Points on a hilly landscape, in no order, each with its height.
From any point a ball rolls to the lowest of the 2 points nearest to it. It stops when none of these is lower. Distance is the straight distance between rows; heights are no part of it.
navek height 5.50: [ -5  10  -5  25   0 -12   6   1   2   8 -13  -4   7  -5   6  -8 -17  -4
  -3   7  15 -13   1  -9  22   8  15   4   0 -22  -3  -5   2  18  13 -11
   7  -2   6  -6   3  -7  -7  12  -2  -5  -1]
rabu height 4.80: [-20  20 -30   5  27  14 -24   1 -17  20  -2  11  -5 -35   6  -5  19  14
   6  -3   1  10 -16 -13  -6  -5 -19  -6   1   7  15 -10  12 -12   4  10
 -13  12 -15  -8 -17  39  -6 -25  26 -16  35]
zun height 4.33: [  2  14  -5   4  18  21 -18  11  16  15  26  15  -1  -2   8  -6   3  23
   4   8   7   7  21  21   1 -15 -11  -6  10  14 -40 -36   8 -31  20  12
   9  15   4  11  31  27 -17  -6 -20   4  -3]
fonis height 3.95: [  4 -14 -18 -12  23 -16   6  -8   0  11 -25 -40  -5 -16  -2   9  -7   8
   4  -2 -15  12  -5  -3  10   2 -22  18  -5  -6  20  23   0  22 -11 -27
  14 -15 -26  15  -5   7  11  -9  13  -5   0]
ros height 4.91: [  5   3 -14   0  12  10  -2   1  10  17   4  14   7 -14  -1  10  18  26
 -13  21  -1   2  16 -13  -9 -17  -9  -2  -7  18 -16 -11 -13 -15 -10   2
   9 -11  -8  17  29   5  -6  -3  -9 -11   0]
nafi height 6.64: [ 14 -21  14 -17 -13 -16  -4 -20 -15   7 -13  -4  -2 -27 -20   1 -17 -10
   4 -29  12   2 -20  -1   1   7  -7  17   7  -8  23 -15  -4  25 -25 -19
 -14  14   9  -8 -44  12  19  -4  10 -16  15]
dofu height 6.88: [-43 -10 -22  -2   9  27 -20  12   1  -8  24  19  21  20  26   1  23  26
  -1  -4 -31   0  19  -8 -33  -6  -5 -14   3  -2  -2 -35  -5 -11  -9  19
  17   9 -21  18  20  27  -5 -23   6  24  21]
zafoz height 2.95: [ 41  21   0 -12  14 -12  18  18  -2   0 -16  -7 -10 -11   7   3   3  17
  32  -7 -39  18 -24  -2  10   0 -16   9  13  -2  15  26   1 -22 -18  -1
   1  -7 -25   1  11  14   7  -7   9   4  15]
Kebe height 5.49: [-26 -30 -15  -7  -7  13  -4 -37   6  12  27  14  -7 -17   2  -5   5  14
  17  -6  10  21  17 -12 -11   9  -6  16  -4 -24  -8 -18 -23 -11   3  -8
 -13   4 -18  27 -10   5  -6 -24   0 -16   1]
bonu height 5.89: [  9  -9 -19   2  -3  -4  -8  -4  -6   5  -9 -23  -9   2 -17  10  -1  -9
  -9  15   2  -1  -7  11  -5   8  -9   8   9 -10  20  21  11  12  10   2
  15 -27  12 -24  -9 -33  -6 -23  20  16 -47]
bagal height 5.42: [ 33   7   3 -10  -1  -3   2   7  25  20 -20   9  -4 -15  -1  15   5  18
 -21  25  -6   7   5  -6   2 -10   2   8  -1   5  -5  22  -6  -9 -14  -9
  10 -21   7   4  26 -20 -12   8   2  -6 -14]
dar height 4.02: [ -2  -2 -36  36  19  -3 -16   8 -18  11 -10 -29   7   0   8  -1   7   0
   8  -6   0   8 -25  10   3  -3   7  -1   8 -19  21   9   4   7   6  12
  17 -28   1 -15 -22   6  -8 -25  21   8  -2]
muku height 5.48: [  7  24   6   5  26   1 -11 -19  -6  18   6  -2 -23 -30  -4 -17  -1  -7
   4 -14  12   8   0  -6  18  19   0  10 -13  -5  20  13  -5 -17   7  -8
   4  -6   6  -3 -14  15  -7 -16  46  -8  25]
kiso height 5.45: [-23   0 -28   0   7  15  -7   6  -6  -5  -7   1  12  23 -11   0 -11 -14
 -12  -3 -13  -5   1  12   3  20   7  -1   9 -24  15  12   4  31  17  16
  21 -39  16 -14  13 -38  -8  -9  16  30 -38]
kobi height 2.22: [ 28  33   0   6  28 -13   1  18 -14   8  -7   2 -27  -9  -2   0  11   6
  17  -4 -25  20  -8   3  14   3  -4   8  -2  20  10  25  -4 -35  -9  10
  11 -29   6 -18  20  18   2  -9  15  -1  18]
liro height 4.47: [ 11 -10  -8   1  -2 -24  11  -7 -21   5 -35 -44   0  -7 -12  22 -10   2
   1   9  -8 -13 -17  -6  11  -3  -9  12   4   7  34  31  23  37 -14 -16
  15  -1   4  -7 -23   0  17  -4  11   1  -1]
nukaz height 3.92: [ -2 -12   4 -18  -9  -8   4  -7 -21 -26  12 -15   1   3 -12  12   8  -9
  -1  -8   7   2  -7 -10  -6 -12 -22  -4  -6  31  11   4  -3  -6  -9   3
  -2   8 -25  -3 -20   8  20   2 -10 -14   2]
Daro height 6.94: [  9 -19   7 -14 -14 -15  -4 -14 -24  -1   1   8  13  -2  -5   0  -2 -10
   9 -21   9   3 -31 -21 -22 -10  -4   3  13  -1   2 -25   6  26  -9   5
 -23  29  -1 -24 -44   8  25   3  -4 -16  11]
sis height 6.36: [ 13 -10  24 -21 -13  -3  -8   0  20 -16  11 -13 -24   5 -17   8   7 -18
 -19  11  -1   2  11  12  -6  -2 -13   2 -17   2  -9  28   0 -15   2  -1
   3 -12   9 -12  10 -31   5  -3  -7   3 -28]
gura height 4.67: [ 12   7  34   5 -34 -31  30  21 -15   4 -34 -11   0  29   0   8  -8 -16
  11   7 -15 -27  -1  23  29   9  18  -7  13   8  -5  30  19  -2   2   0
  -4  -4  19   6   9 -15  11  14 -26  -4 -15]
Lila height 2.45: [-17 -10 -11  -3  -6   8  24   3  -3 -13   4   9  24  21   1   6  -2  21
   9   0 -10 -12   8  -7   6  -8   2  -6  -1   2  -4   1 -11  19 -13  -7
  17  -5 -22  34  25  -9   1  19 -24   7 -15]
suko height 6.65: [-13  18  -8  25   2   5  -7  32  14 -11  -7   4   1  10   5   2  -3  -2
 -23  16  14 -22  -4  15   4 -15   1 -21   7  16 -26  -8  18  -8  18  18
  -2  -3  39 -20  15   3 -19  23 -18   8 -10]
podez height 4.44: [  8  22  -7 -10  11   9  -3  -1 -12  -3  -1   1   5 -25  -1   1  15   3
   9   0   3   2 -17 -18 -11 -10 -11  -7  -5  30   9  -9   2 -19  -3   6
 -12  20 -27  -2  -7  26  11  -2   5 -20  26]
Zim height 3.98: [ 11   5  -3 -20  36  -1 -10 -10  13  11   6  -4 -14  -3  16  -2   7  22
  12 -23 -15  45  12   2  18  13 -13  14 -15 -24   7  22 -33  -4   0 -16
   7 -35 -16  12  -2   8   2 -12  18 -10   7]
bos height 7.20: [ -2   0 -19   5   5 -11  -8   2 -29 -14   3 -14  10  -3   7  -5  -6 -11
  17 -21   0   8 -25  -9  -2   7  -4   7   5 -14  18  -9   7  21   3  11
  -6  12 -16 -24 -39  21  18 -11   2  -5  20]
gelaz height 2.19: [ 12  16   7  -8  13   3  -1  26 -21 -32  22  -7  -6  24   9  15  14   2
 -10  -1 -20  -1   1  16   1 -13 -22  -8   8  22   7  17   0 -19  -9  25
  31 -22 -20 -10  27  19   7 -18  -3  17  15]
dom height 7.48: [ 12  -6  25  11 -13  -7   5   0   5  -6  10  -3  -1   4  -4 -26 -14 -23
  26   2   6   3  -2  15   4  13  14   4   8 -31 -14 -13   8   2  14 -12
 -32  30 -12  -2  -6  -7   5   6 -16   6  -1]
lusat height 6.31: [ -3 -10   9 -20  -6   5  -7 -25  -6  -2   7  12 -15 -37 -15 -12  -6 -11
   6 -25  14  16 -12  -6  -7   7 -13  11  -2 -12  16 -11 -12 -10 -14 -13
 -23  16  -6  -7 -33  12   8  -6  13 -22  21]
zuve height 3.27: [  6   0   7 -12 -11  -5  10  10  -7 -26  17 -12  14  15  -1   5  -3  -5
   5   2  -8  -9   5   5   7 -13 -15  -4  -2   1  -1   9   1  -5  -7   1
   8   6 -23  15   7  -2  12   3 -26   5 -13]
zeza height 3.99: [ 28  10  40  -6 -23 -30  27   5  -6 -10 -17 -18 -13  17  -1  -6  -7 -20
  18 -14 -16 -12   3  14  26   7   5   3  -4   6   5  34   6 -20  -3  -4
 -15   8  -4   4  -7   6  22  10 -17  -6   9]
zovip height 5.80: [ 20  30  35   6  18 -12   1 -10  18   6   2   0 -30 -16   8 -25 -12 -11
  11 -18  -4   7   5   1  25  18   0  11 -11 -17   5  21  -8 -28   9 -14
 -10   0   1  -4   1  20  -7  -2  27   1  28]
pire height 3.91: [ -7 -13 -13 -14  -5   5  -1  -9   6   9  -1   0  -6 -13 -27   5   3 -12
   1   4  11   9   6 -10 -15  27   9  15 -30   4  -3  -2  -6  11  -2  -9
   9 -16  14   1   0 -32   3  -2   5  -8 -24]
bem height 4.93: [-28 -15 -22  18  -4  -8 -10  -2 -17  -2  -1   1  11   3  -3  -1 -17 -25
 -19  -8  12   1   3   2   6   8  10   3   4 -23  14  -6  -1  25  -1  10
   8 -24  22 -19 -16 -11  -3  -4   1   7 -15]
Zozem height 7.47: [ 14   0 -23   8  14  13  -3 -10  -6  46 -17  11   4 -25   4  -9  19  26
   6   1  -1  10   1  -3  -3   2   9  15   2 -26   3  -5 -13   9 -17 -13
 -10 -21 -12  24   7   3  -8 -19   7 -15  -1]
Pev height 5.37: [ -1  30  24 -19   3  13  -3   4  17 -25  29   9 -10  -9   5 -15 -10 -16
  23  -1  11  20  11   2 -12   2  -3   3  -2  12 -15 -12   9 -34  13   4
 -32  27 -28   4   6  20  -1   6 -19   1  27]
Bosid height 5.81: [ 18  27  36 -33 -12   6  12  -6  20 -37   9   4 -10  -7 -10 -14  -8 -26
  25  -3   0  14  -9  -2 -11  11  -6  -7   3  14  -4   6  16 -17   8   4
 -39  37 -24  -4 -15  -1  12  13  -9  -3  23]
goden height 6.34: [-37   1   4  20 -12  10   2  29   7 -35   1  19   8  34   7   1   2   3
 -25  -4  15 -29  -8   1  -5 -24   3 -36  14   7 -13 -13   3   8  11  11
 -20   2  32 -15   4  -8 -10  31 -24  11  -6]
nupof height 7.05: [-44 -16 -31  15   9  18 -16  25 -10 -24  15  -9  25  27  32  -4  17  13
 -11 -11 -30  -7   1  11 -19  -4  -1 -11   1 -12  10 -12 -13  15  -6  20
  30  -6 -13  -4  11  18   3 -11  13  23  16]
muzo height 6.23: [ 10 -26 -15   0  -4  -6 -11 -13 -21   4  -6 -20  -5  -7 -23   3  10  -8
  -8 -15  -7   7  -3  23  -7   0 -14   7  12 -17  32  10  -6  19 -16 -10
   1 -31  -2  -5 -22  -7  11 -24   9  16 -33]
sinut height 6.91: [ 17  18 -13  37  16   7 -25  12  11  27 -13   6  -4 -14  -4 -14   2   7
 -12  10   3  -9  -6  27  11 -13   6 -14  11  13 -24  -8  19 -25  17  20
   4   9  41 -19   3  20 -20   7  -4   3 -11]
beb height 7.78: [ -5 -26   2  -6 -15  -8   2 -21   5  -6  16  -5   4  -3 -11 -16 -20 -13
  22  -5   7   4  -2   3   1   3 -11  10  10 -31   6 -21   2  24  13 -16
 -24  36  -8  -2 -23 -12  11   0 -13   0 -14]
kavi height 3.12: [-30  -5 -28  -8  11   6  -2  11  -6  -4  10   7  10   8  -4  14   3  -3
   3   8  -3   9  17 -11  -9  25  16   9 -31  14  -9  -5  -3  18   3   7
  28 -23  -1   9  23 -18   4   2  -4  -1 -11]
Zal height 5.91: [ 26   7  19 -13 -29 -10   7   9  10  -1 -27 -14 -11  -2 -12  21  -1  -8
 -21  25  -4 -14  -6  -1   1  -7   6   2   1  19   7  39  14  -7  -7  -5
   6  -2  15 -12   9 -31   3   9  -7  -5 -26]
subeb height 7.41: [-45 -15   5 -11 -20  10   2  -2 -27 -42  33 -12  24  50   3   7  -2   2
  -4 -12 -16 -30  13   5  -8 -14  -6 -14   0   7   8  -2   0  23  -4  15
  19  15  -9  11   2   9  16   6 -24  28  -7]
Beba height 5.68: [ -3  -1 -32  34  -7  13 -12  21  17   7 -14   8  15  -5  12 -12  16  22
  -1  -5   8 -12 -36  -5 -11 -21  -2 -20  22 -11   7 -22  -4   7   8   9
 -17   9  26 -18 -20   0 -12  10  -1  -6 -10]
kuro height 2.47: [ 44  29   5   8  -8  -9   8  10   1   2 -15   0   7 -15   1 -11  -6  -7
  24  -2 -12  -5 -25  -3   0   9   7   1  16 -17  11   1  24  -6   3   7
 -10  30 -11 -12 -14  11   6  -8  10   4  23]
gurov height 6.38: [-56 -25 -25  12  -1   9 -27  -2 -11   0  33  24   5   9  13   3  12  -4
 -12  -2   8   7  27  -5 -16   8   9  -9  -9   4   1 -27 -12 -10   6  17
  17 -10  11  -3   0   2  -6 -22  11   4  -4]
fizo height 2.30: [-52   0 -22 -13   9  21   4   5   2 -17  14  28  11  32  -5  11  -6  18
  -5   3 -12  -2  25 -14 -12  17  17  -2 -18   4  -9  -8 -10  29   9   6
  34 -23   4  15  40 -23 -11  12   2  24  -6]
Nepok height 7.08: [ 30  -1  40  18 -14   3  17  -7  23  17 -11   1 -14 -12  -6 -23  -1  -4
  11  11  13 -15  -8  14   7   5  20  -3  13 -16 -17 -16   3  -7  15 -32
 -26  38   5   4  11 -11  -9  10   3  -1   0]
vupip height 2.46: [ -6   4 -22   5 -17  18  29  -4  10  -1  -6  21  28  10  11   0  -4  27
  21   6   1 -12   0 -18   1  -5  11  -3   8   3 -16 -18   2  15   0   1
  -5  13 -29  32  14  -2  -8  20 -30  -8   5]
ziz height 5.34: [  4 -18  46  -1 -22 -15   7 -10   2  -6 -11 -10 -16   3 -21   0  -4 -23
 -11  13  21 -15  -6  -2   4  -8  11  -9  -3  14  -8   3   7  11   1 -25
 -27  26  17 -14  -9 -26   8  25 -12 -14 -10]
niz height 5.54: [ 12   9  29  -7   8  -2   4  12  23   4  10  16  -2  11   5   5  -5   5
 -16  17   4  11  34  10   9   4  13   6 -11   9 -45  10  -8 -18   1  -5
 -10 -21  14  23  39   2 -14  24 -20   3   0]
favef height 4.40: [-23 -15 -40  10  25   1 -19  -5 -21  22  -8 -15   8  -4   1   4  -5 -17
  -9  -2   2  22  -1   7  -5  15   7   2   2 -11  19   8  -3  16  -2  10
  24 -47   1  -3 -14  -6  -8 -29  31   8 -10]
Dibu height 5.88: [ 30 -11  48  -7 -17  -2   8 -22  16   5 -12  -9 -21 -22 -19  -1   5 -13
 -12 -11  13 -12  -9  -5  -5  -1  15   1 -17  17   8   4  -7   2  -8 -29
 -11  37  14   1 -20 -12  18  15  12 -13   9]
fofo height 7.42: [ -3  26 -19 -12  -4  10  -3  24  -4 -35  18  16  19   2  15  -3  -1  -9
  13  -2 -11  15  -2  -3 -23   2  -4  -7  11   4   6  -6  16  -6  -1  36
 -14  16 -32 -10 -12  14   6  -5 -19   9  24]
tele height 5.12: [-19   6 -23   9  22   8 -15 -21 -18  33   0   7  -2 -34   6  -8   1   2
  -5  -5  23   0   0 -12   5  12   3  11 -12  -9   9 -17  -6   1   6   0
   3   9   5   4 -23  27  -7 -26  38 -20  30]
sivit height 7.81: [ 31  -4  26   0 -13 -24   4 -17 -31   4 -19 -14  -6   5 -10  16   0 -10
 -17 -10  16 -16 -34 -19  -3  -9   8   5   5  20  13  16  16  33  -4   6
   0  12  24 -44 -39   2  16   2  11  -6  14]
fusaz height 3.58: [ 19   1 -28  27  19 -13   6  30 -19   4 -24 -25   0  10   7  14  10   7
  10   8 -24   2 -24  13   0   0   4  -1   1  -3   8  19   5   7 -11  15
  28 -27   6 -12  13  -4   7 -15   7  12  -4]
Zedo height 7.61: [ 26   4   9  12   1 -12 -10 -15 -23   8 -10 -12 -19 -23 -22   9  11  -7
 -17  -2  18  -1 -24 -13 -10  -2   7   5   0  11  22   5   8   3  -7   2
  -4   3  18 -40 -34   5   3 -13  26  -7  11]
relo height 6.03: [-49 -24   8  -9 -10   0 -18  -6   5 -19  42  12  -2  16  -2   2  -8 -20
 -24   6   6   6  41  -1 -12  11   3   2 -10  -2  -4 -10  -7  -7   2   6
  15  -9   9  -1  14 -11 -12 -10   4  16  -8]
tisul height 4.48: [ -2 -29  -9 -18  18   7 -10 -19  14   8  21  -6   0   6  -5  -1  13  23
  13 -23 -19  34  21   7  -2  11  -8  10 -14 -28  -2   8 -35  14  -5 -23
  11 -30 -14  31   3  -5   7 -16   5   5 -19]
bek height 3.41: [  3   2 -11 -17  32 -14  -3  10   2   0   1 -19  -7   0  10  15   4  12
   1   8 -13  23   7  -4   8   2 -22  11 -15   6   5  19  -9  -4  -7 -10
  26 -28 -26  10  12   2   3 -12  16  -8   8]
Tok height 6.93: [-39 -46 -21 -10 -13  -1  11  -9 -17 -19  10   9  25   6   0  16  -4   3
  -2 -12 -15  -1   4 -22 -17  -3 -16  -5   4   2  13 -21  -7  12 -20   2
   0  12 -12  18 -17  10  14  -2 -14   6  -4]
Kuno height 2.17: [ 16  12  -3   3   6 -12  20   0 -18   9 -22 -14  10   4  -1  12  -4 -14
   0   8   5 -13  -5 -10  15   8  21  -1 -27  37  14  19   8   2 -13  15
  15   0  -8   7 -10  -1  10  22  12 -16  15]
kila height 3.80: [ 19  29 -13 -14   0  26  10  12  22   0   8  10  15  -5  14   0  -7  16
  19  12   1   1   2   9 -10 -13  -5  -8   9  20 -39 -33  22 -23  14  22
   1  33 -13  22  19  25  -7   7 -28   0  14]
kuruv height 5.90: [ 43  22  19   0   8  -7  -6   1  29  33 -19   3 -20 -19  -8  -1  -4  -6
 -15  23  -1   4   8   5   7  10  14  13  -8   7 -15  20  12 -31   8   2
  -4  -7  33 -13  16  -9 -20   3  21   1  -5]
fepi height 2.96: [ 22   6 -16   7  12  -3  22  27 -16   9 -21  -4  13  17   9  15   8   1
   4  14 -16  -5  -8  11   6  -5  13 -10 -11  35  -4  16   3  -6 -21  25
  26 -16  -5  13  24  -7   8  18  -7  -3  -2]
kuf height 4.96: [  4  17  21 -17  19  14  -8  23  11  -3  36  18   6  26  -2  11   3  11
 -17  11  -8   8  34  17  -6  -3   7  -4  -6  24 -39 -16  -1 -18   2  10
  24 -14  27  17  51  10 -12  12 -12  20  -2]
popir height 5.36: [  4 -14   2 -12 -14   6   4 -21  23   3  -1   3  -5 -24  -6   8  13  17
 -10  10  11   1   6 -23 -14 -19 -10   0 -11  11  -7  -7 -18 -17 -13 -16
  -6  10 -15  17   5  -7   3   3  -9 -19  -4]
nel height 1.22: [ 18  17   1   6  17  -6 -18  17  -3  -5  18   3 -10   3  -5   5  10  -8
 -16   9  -4  11  10  12   2  -5 -10  -2   2   9  -2  16   3 -29   2  18
  15 -29   6 -18  18   4  -8 -16  11  10  -3]
pemov height 7.44: [-23   2 -12  -8   7  -9 -13  -5 -22 -17  22  -7  -6 -12   9 -12 -11 -12
  22 -28   3  25  10   3   8  16  -1  17  -8 -10  16  -4 -11  -1   8  -7
   8  -2 -27 -10 -12  19  14 -10   3  -6  13]
nub height 6.30: [  9  12  -1  13  11  15 -13 -21  15  44  -6  18 -14 -25 -14 -16   5   1
 -14  24  23  -3  19   7  -1   4  12   0 -12   9 -17  -8   0 -16  17  -1
 -10   2  25  -2   8 -12 -22   1  12 -15 -14]
nubo height 5.35: [-31  -9 -37  16  -2   3  16  19   6 -15 -25  -3  24  14  23   2  -2  22
   5  -7   0 -19 -32 -19   2 -15  -9 -15  10  -7  10 -13  -3  33   3   0
  -2   8   2  -3 -18  -4   0  17 -11  -7  -2]
ginak height 6.67: [ 23 -16  12   2 -16  -4  -2 -27  29  22 -12 -11 -17 -13  -5 -16  -8   1
   6  -7  10   2   5  18  19  -1  -5  14   7 -34  12   8  -9   9   1 -30
  -5  -3   3   7 -11 -25  -5   0   5   0 -29]
nov height 7.37: [ 25  14   5  37  -5 -10 -10   5  -6  17 -24  -2  -6  -4 -12  -1   6 -14
 -12   8  19 -17 -24  -3  -2   6  27  -6   1   7   4  -3  21  10   8  12
  -6   1  45 -41 -17  -8  -9   4  13   1   1]
Rup height 5.00: [-37 -40 -25  -7   2  11   7 -30   0  10  10   9  -1  -5  -4   7   7  24
   2  -8  -9  16  19 -18 -11  12  -6  15  -3 -21  -8 -12 -29  16 -10 -21
   7 -23 -11  34   8   0  -3 -22   0  -6 -12]
vep height 6.00: [ -4  -5  11  22 -16  -1  -6  13   4  -9  -3  10   7  13   3  -6   7  -1
 -10   0  18 -18 -29  -7 -11 -32   1 -25  22  -2 -11 -22   5   7  13   5
 -29  25  21 -31 -13  -9  -2  20 -19  -4 -11]
guva height 4.69: [-18 -22  11 -16 -21  -2  10 -15   9  -6  -8   8 -10  -7 -29  10 -12 -14
 -17  10  24  -7   2 -18  -8   2   2   1 -12  13  -5  -6   1  15  -1 -16
 -12   6  23 -10  -7 -39  -2  19  -8 -15 -23]
mefi height 6.68: [ 15  -3  17  20  -4  19   8 -36  22  31   2  11 -22 -18 -13 -24   5  13
   8   8  26  -9   6   3   1   4  19   6  -4 -14 -20 -17 -14  -3  16 -28
 -16  13  11  13  10 -19 -19   5   9 -17  -7]
nubil height 5.93: [ -2  -3  39  21 -21 -10   8  17 -11 -11 -20   2  -6  22 -10   5   5 -19
 -15  19  20 -22 -18  13   3 -11  17 -28  20  13 -25   1  17  10  13  -6
 -37   9  27 -30   3 -19   2  25 -22   0 -14]
Voga height 6.99: [ 21 -14   2  -7  -3  15  -7 -40  21  42 -11   2 -15  -9   2 -15  -7   4
   0  -4  17  15  12  14   2   5   5  11  -5 -18   7  13 -23   3  -3 -17
  -2 -40  12  22 -20 -35 -21  -8  20  -4 -32]
Vez height 5.47: [-32 -17  28 -12  -7 -10 -10  -5   1 -26  34 -11 -20  10 -10   6  -9 -32
 -11   6  27   9  24   2  -5   3  -1   2 -24  22 -17  -1  -1 -12   6  -3
  -8   6   1  -6  -2  -5   1   8 -15  -8   4]
Finu height 7.26: [  1  -6 -20  -5  22  14 -11 -34 -13  50  -1   6   2 -13  13 -12   8  13
   6  -7  11  25  15   4  -1   4   3  13  -1 -21   3   5 -29   4   0  -7
  -6 -45  -5  36 -13  -4 -15 -29  24 -13  -8]
zavu height 6.66: [-60 -32 -25   7  -3  13  -1   3  -4 -20  16  16  14  19  27  19  15  17
  -3  -3  -3  -5  11 -30 -19  -3  -7 -16  -2  12   4 -43  -8  -7  -1  12
  11  14   2  12  -3  12   0 -10 -12   7   3]
ribeb height 5.92: [-19   2   1 -13   5  18 -15 -29   5   9  31  23 -16 -29   2 -23   1  -7
  15  -8  18  22  11  -6  -7   8  -5   9  -5 -10  -2 -18  -8 -25  15  -1
 -31  30 -15   7 -15  15  -7 -17  15 -19  26]
piz height 7.19: [-61 -33 -16 -11  -6   8   6 -11 -21 -27   5   3  19  32  -5  10   2   4
 -21  -3 -29 -20  18 -12 -15   1 -10 -10  -6   5  12 -13 -10  27 -22   4
  29  -4  -1  12  10  -2   9   4   7  28  -1]
tur height 7.59: [-15   6  -5 -19  -8  20   8  15 -23 -40  26   3  26  26  16  10   3  -6
  -2 -12 -12  -2   1  -1 -21 -17 -11 -12  10  25  18  -2   8  -7 -13  42
  -5  11 -40   6 -10  21   7  -1 -19  15  20]
Goba height 7.21: [-17  -5 -37  14   1  11 -13  24   3 -19  10   3  29   7  25  -2   5   3
  -2  -5 -21   2 -15   0 -19  -8  -9  -7  17 -26  11 -10   2   7  -2  31
   0   4 -20  -6 -12  17  -1 -13  -3  15  12]
leki height 5.32: [ 22  11  17  17 -11 -28  17  31   1  11 -19   8  -1  11   8   1 -10  -7
   1   8 -11  -5   1  22  29   3  17   0  20 -19 -21  13   6 -13   0  -5
   4 -18  25   0  32  -5  -6   8 -11  11 -12]
Lubar height 6.76: [ -3   4  25 -23  -7  -1  -3  16   3 -20  14  -4  -1  28  -6   9 -12 -22
 -30  22 -17 -20  11  16   3  13  -6   1   1 -13 -13  30  16   3   9  13
   6 -24  17 -13  30 -29  -5  -3  -6  23 -29]
dakil height 1.14: [-29   2  11 -10   2  11   8   2   5 -21  22  25  11  36 -11  -3  -8  23
  -9   1 -12 -11  27   2   3  -1   9  -8   2 -21 -20  -3 -19  16  -3 -13
  25 -16   7  21  47 -16 -12  16  -6  31 -12]
Muro height 4.94: [-14 -12 -18  -1 -12 -13  21  -1 -14  -1 -32 -14  14   8  -1  18 -10  11
  -5   9   3 -25 -16 -14  14 -16 -11  -9   6  14  21   9  11  40  -8 -12
   9   4  -2   3 -18 -18  10  20  -8  -9 -20]
lufo height 5.83: [  0  -5 -10   8 -14  10   6 -20   6  27 -21  18   8 -30   1   2  10  23
 -11  11  16 -15 -12 -34 -14 -13   2  -2  10   2   2 -30  -3   9  -5 -12
 -19  27   1   2 -10   2  -4   1   4 -19   6]
kada height 4.88: [ -5  12  18   6   8  -1 -12   6   7  -8  27  -1  -9  -3   0  -8   1 -10
   1   8  21   2  19   4  -2 -10  -2  -2 -11  17 -23 -20   0 -33  14   2
  -7  17  -6  -2  13  15  -4   1 -14  -5  13]
peka height 7.13: [ 36  26  14  34   4 -12  -4  13  -4  15 -25  -4 -10 -11 -11  -4   5  -6
  -9   8   0 -18  -9  11   7  -3  20 -11   2  28 -15  -1  21 -23  11  15
  -3  18  37 -26   3  23   1   8   1   1  13]
litid height 6.11: [ 15  12  29  -9  10 -22   4   4  20  -5   6 -12 -16   6  14  -5 -13  -8
   2   0   0  12  23  10  25   5  -1  15 -18 -16 -18  23 -11 -18   6 -14
   1 -10  -2   7  10   2   0  10  -5  -2   4]
vose height 2.84: [ -2   6  -5 -14  35   2 -14  24 -12 -12  24   0   1  12  14   6  12  17
   1  -6 -30  23   5   7  -3  -5 -26  -2   9   1  13   8 -15 -11 -13   2
  21 -26 -36   4  27  16   2 -22  18  12  13]
reniv height 3.24: [ 27  12  23   2 -22 -27  16   2 -10  -2 -23 -14  13   3   4  -5 -18 -17
  21 -11 -16 -16 -15  -2  24  11   7   8  13  -9  25  16  21  15  -1  -3
  -8  26 -13   6 -20   7  18   4  -4  -2  21]
fimi height 3.19: [ 21  29  -7  13   0   5   2  19  13   0  -5   3  21  -5  19 -11  -6   3
  14   6   2 -16 -20   0  -2  -3   7 -10   3   4 -15 -19  21  -5  16  19
  -7  42   1  -2  -8  23  -1  15 -10  -4  27]
nak height 6.29: [ 31 -16  33  -8 -29  -7  -3 -27  32  20 -31 -17 -27 -22  -7  -1   0   1
  -3 -20   3 -10  -2  13   9   4  -3  17  -7 -13  22  15  -1  18 -17 -40
  -1  18  11   4 -27 -14  12   7  10  -4  -6]
damo height 3.51: [ -4   6  17 -13 -27  10  28   5  13 -16   7   6  26  24   2   3 -15   0
  20  14  15 -14  -4   0   1 -13   9 -16  16   6 -23  -9  20  -5   9   5
 -26  35 -21  32   6  -6  -9  29 -38   4  -5]
vug height 5.82: [ 16  18   3  27   6  -8  13   5  11  20 -10  14   1   5  14 -14 -16  10
   4  10   9  -4  10  17  30   6  16   4  18 -24 -33  -8  -2  -5  19 -12
  -2  -9  14   5  31   1 -22  14  -4   3  -9]
Bireb height 3.60: [ 23  23  21 -29  -2   0  15  -7  22 -23 -13  -6 -20  -8   9  -4   0   0
  23 -28 -25  11 -15  -6  19  -2 -31   4  -6   7  21  43   0 -18 -13  -9
  -8  -3 -26   1  -9  13   9  17  -1  -5  10]

For each start below, name the point where the ball stops.
zovip -> Lila
litid -> kuro
Voga -> dakil
nubil -> dakil
Beba -> nel
bos -> nel
